The views of a scene show one set of named points, each view turned or mirrored, and shifted as a whole, with a little noise and some points left out.

Scene 1
View 1
z_254: [ -5 -22  -5   6   3   0   1  -9  -3   8]
z_662: [ -4 -12   3  20   4 -13   7  12  -2   4]
z_292: [ -6 -18  -1  -1   1  -4   1  -9 -10   1]
z_617: [-13 -19  10 -20 -12  -4  -1  -7 -20  -7]
z_897: [  0 -16  -7  14  16  -9  11  -6 -12   0]
z_874: [ -1 -20  -8   8   5   0   0 -12   2   9]
z_579: [ -3 -11  -4   2  22 -15  17  -8 -32 -10]
z_902: [ -9 -16   5  -4  -3  -7   2  -3 -11  -3]
z_154: [  0  -5  -3 -24 -12  -2  -5 -30  -8  -4]
z_33: [ -1 -15  -4  31   8 -10   6  10   9  11]
z_342: [  3  -6  -6   9   0  -6   1 -11   7   7]
z_308: [-15 -22   8 -23   1  -7   6 -10 -38 -14]
z_723: [ -8 -23   1 -11  -9   3  -6 -16  -5   4]
View 2
z_308: [ 22   0  14  21 -27  25   1   7 -26 -11]
z_579: [ 14  11  15   7 -16  11 -22  21 -12 -14]
z_292: [ -5   4  17   3 -18   8   1  11 -15   0]
z_617: [ 16   2  12  15 -22  17  15   9 -30  -6]
z_874: [-18   4  20  -5 -14  -2   0  13 -10   5]
z_342: [-16  14  18 -10  -8  -4   8  20 -10   3]
z_662: [-15  23  17 -11 -23  23   7  15  13  -5]
z_254: [-15   3  20  -1 -19   2   2  10  -9   4]
z_723: [ -9  -3  18   5 -21   5  16   6 -24   6]
z_897: [ -7  13  19  -3 -14   5 -15  19  -4  -5]
z_154: [  4  -3  16   8 -10  -3  20  14 -41   3]
View 3
z_254: [ -6  -1  -8   8   3 -21 -16  -6  11  -2]
z_897: [-15  -4  12   6  -6 -19 -14 -15  10  -1]
z_662: [-17   4  12   6  10  -8 -26  -3   3   2]
z_308: [-25 -26 -15 -21 -14 -19 -18  -4  10 -26]
z_154: [-15 -26 -26   5  -7 -38 -11  17  14   0]
z_617: [-24 -26 -19 -14  -8 -24 -18   9   9 -16]
z_902: [-18 -11  -7  -5   0 -18 -20   3   7  -9]
z_33: [ -8  13  15  16  13 -10 -21  -9   5   9]
z_723: [ -5 -12 -25   2   3 -24 -15   7  11  -6]
z_579: [-25 -19  15  -7 -18 -23 -10 -16  11 -11]
z_292: [-10  -8  -7   2  -2 -22 -16  -3   9  -6]
z_342: [-11  -4   1  16   5 -26 -14   3  10  11]
View 4
z_897: [21  2 16  0 -6  6 -6  4 -7  1]
z_723: [  2  12  12  -9  -8  -5  14 -16   0   1]
z_308: [-18   5  19  -1  -3 -10  12 -13 -13  25]
z_902: [ 8 12 24 -8 -9 -2 12 -7 -5  6]
z_33: [ 44   9  31  -1 -12   9   1  11   2 -11]
z_579: [  2  -1  12   2  -5   7  -9   6 -22  16]
z_342: [ 25  12  15 -14 -11   9   5  -3   1 -14]
z_154: [ -8  17   0 -23 -11  -1  17 -24  -1  -4]
z_254: [22  6 16 -2 -6 -2  8 -7  4 -6]
z_617: [-12  14  17 -12  -8  -7  16 -17  -9  16]
z_662: [ 30  12  34  -5 -13   6   5  10  -5   1]
z_874: [ 24   6  14  -4  -7   2   7  -8   4 -12]
View 5
z_897: [  0  -3  -9  -4  -3 -12  27  -8  -7   0]
z_874: [ 10   4 -11 -10   5 -15  15  -3 -23   3]
z_723: [  9  10   3  -3   9 -22  -2   7 -20   9]
z_579: [ -9  -3  -3   0  -6 -18  26  -2  16   3]
z_342: [ 20   3 -19  -8   4 -13  17  -3 -19   2]
z_292: [  4   3  -1  -2   5 -19  12   2 -12   4]
z_154: [ 17  14  -8 -11   8 -29  -7  19  -4  17]
z_662: [ 16  -3  -9  13  -1  -4  23 -13 -18  -8]
z_902: [ 10   5   1   9   4 -17   8   2  -8   4]
z_308: [-10   7  17  12   2 -29   3  10  12  10]
z_33: [ 15  -4 -15   1   1   0  30 -18 -29 -10]
z_254: [  6   2  -3  -6   6 -14  14  -3 -24   2]
z_617: [  4  11   9  12   6 -27  -3  14   7  11]

Which points are out of place in each view (at most two, in the order of its rows)? Write none if all are in place.
view 1: z_617
view 2: z_662
view 3: none
view 4: z_723
view 5: none
